A landscape with many valleys, sampled at points; each row gives a point and its height.
A ball rolls from a point to the lowest of its 3 nearest points, and stops where none of them is lower. Distance is the straight distance between rows; heights are no part of it.
<204>: [  0  19 -17   5   1 -11  -1 -13  10 -30 -12  -5]  (h 417)
<494>: [  5  10  -1   3 -31  14 -14  -8 -13  -6  -7 -14]  (h 388)
<567>: [ 18 -22 -31 -20 -38  46 -38 -22 -14 -22 -38  -2]  (h 733)
<342>: [ -1  -6  -8   6   9   0  16 -24   9   6   0  20]  (h 458)
<595>: [-6  0  7  5  6 -8 17  5  2 22 17  7]  (h 469)
<77>: [ 18  13 -18 -13 -18  16 -29 -18  -7 -38 -21 -24]  (h 511)
<514>: [-6  0  2  7 -6 -1  6 -3  5  9  5 -1]  (h 341)
<347>: [ -4   6  -5   5   2  -7   8 -11  12  -1  -4   2]  (h 200)
<279>: [ -4 -10  -6   9 -10  11   8 -17  -6  16   8  13]  (h 367)
<396>: [ -5 -14  33   5  36 -27  32  28   1  37  26  15]  (h 268)
<84>: [ -4  15  10   5  14 -22   5   6  10  -8   6  -6]  (h 219)
<57>: [-19   7  32  -1  48 -49  15  41  20 -12  10   1]  (h 396)
<573>: [  0  -8  28  -2  -2  -3  11  25 -17  36  33 -10]  (h 329)
<480>: [ -2  19   5   7   0 -10  -4   3   7  -4   3 -10]  (h 260)
<76>: [  0  11  -2   6   9 -16   5  -7  14  -7   0   6]  (h 81)
<319>: [ -5  -2  28   8  32 -34  20  27   5   8  14   8]  (h 401)
<587>: [ -6  24  -6   5  18 -21   0 -10  18 -34  -4  -4]  (h 478)
<383>: [  6  -4 -24  -7 -12  18 -13 -23  -1 -12 -20   4]  (h 477)
<550>: [  7 -31 -37  -5 -20  45 -14 -27 -10   3 -22  22]  (h 688)
<39>: [ 15  -6 -31  -6  -7  19 -15 -31   1 -19 -32   8]  (h 495)
<317>: [ -6   3  27   0   0  -6   9  37  -7  30  29 -12]  (h 378)
<253>: [  2 -22 -21  -3 -40  51 -19 -19 -27   9  -7   7]  (h 731)
<97>: [ -7 -12  10   9   2   3  23   0  -6  31  21  13]  (h 524)
<534>: [  2 -15 -15   3 -23  29  -1 -20 -12   9  -2  11]  (h 302)
<464>: [ -8 -10  32   1  31 -33  19  40   9  20  21   7]  (h 384)
<42>: [  2  12 -11   4   0  -1  -5 -18   8 -12  -8  -7]  (h 332)
<478>: [ 11 -34 -29 -17 -37  58 -34 -22 -30 -13 -39  10]  (h 800)
<468>: [  3  15 -24   3  14 -15  -4 -22  17 -35 -18   1]  (h 516)
<32>: [-13  -3  39   3  46 -45  18  47  10   8  15   6]  (h 439)
<291>: [ -8 -12  30  -1  12 -12  20  32  -7  39  32   4]  (h 311)
<128>: [  0 -20  34  -4  30 -17  28  33 -12  42  28  15]  (h 196)
<162>: [  4  -1 -12   5  -5  14   7 -16   1   1  -8   9]  (h 300)
<350>: [ -8   7  24   0  10 -20   8  30   3  14  19 -12]  (h 496)
<340>: [-17  14  26   2  34 -37  12  36  16  -9  11  -7]  (h 366)
<60>: [  7   2 -29  -1  10   0  -1 -32  15 -27 -27  12]  (h 567)
<109>: [  5  18  -6  -1 -15   3 -18  -2   4 -19  -8 -19]  (h 463)
<221>: [ -4  -5  15   1 -25  21   5   8 -24  30  24  -9]  (h 330)
<268>: [-11  18  23   3  15 -30   2  33  10  -4  16 -15]  (h 405)
<124>: [ -2   1  -8   1 -21  19  -8 -11  -2   5  -1   0]  (h 123)
<378>: [ 23   1 -34 -26 -23  25 -37 -21 -13 -37 -49  -8]  (h 789)
<563>: [ 11  11 -30  -7   5   1 -12 -30  13 -46 -26  -4]  (h 512)
<367>: [  7  -3 -20  -5 -29  30 -25 -22  -6 -11 -22  -5]  (h 577)
<435>: [ -6   2   8  -4 -21  17   0  11 -16  22  21  -8]  (h 222)
<61>: [ 10   9 -17   2 -11   5 -12 -12   4 -27 -13 -12]  (h 416)
<168>: [ -8  13  18   5  28 -37  11  16  14  -8  11   3]  (h 309)
<100>: [  9 -19 -29  -5 -28  38 -25 -28 -16  -2 -25  12]  (h 664)
<92>: [ -5 -15  35   1  36 -32  25  44   1  36  27   7]  (h 301)
<125>: [-8 -4  9  1 -1 -3 16  1 -3 25 21  6]  (h 485)
<113>: [ -3 -17  -9  14   1   9  17 -26   7  17   6  26]  (h 414)
<443>: [ -6  13  23   1   1 -15  -1  27   1   8  17 -21]  (h 377)
<623>: [ -1  23   8  -3 -14   0 -15   9  -3  -8   2 -23]  (h 517)
<479>: [  0   3  22   3 -14   1   3  23  -7  21  22 -18]  (h 56)
<543>: [ 14   9 -24  -7  -2  10 -19 -22   7 -42 -28  -9]  (h 473)
<202>: [  7  -3 -23   1  -1   7  -4 -24   8 -12 -22   9]  (h 402)

Where does a ball stop that starts at each point below?
<478> | <202>
<279> | <124>
<350> | <479>
<567> | <202>
<32> | <128>
<563> | <76>
<113> | <124>
<77> | <76>
<57> | <76>
<550> | <124>
<253> | <124>

Two balls start at each pair of points below. Name the first point that both come to, or write -.
<204> / <514> | <347>
<319> / <623> | <76>
<125> / <342> | <347>
<340> / <595> | <76>
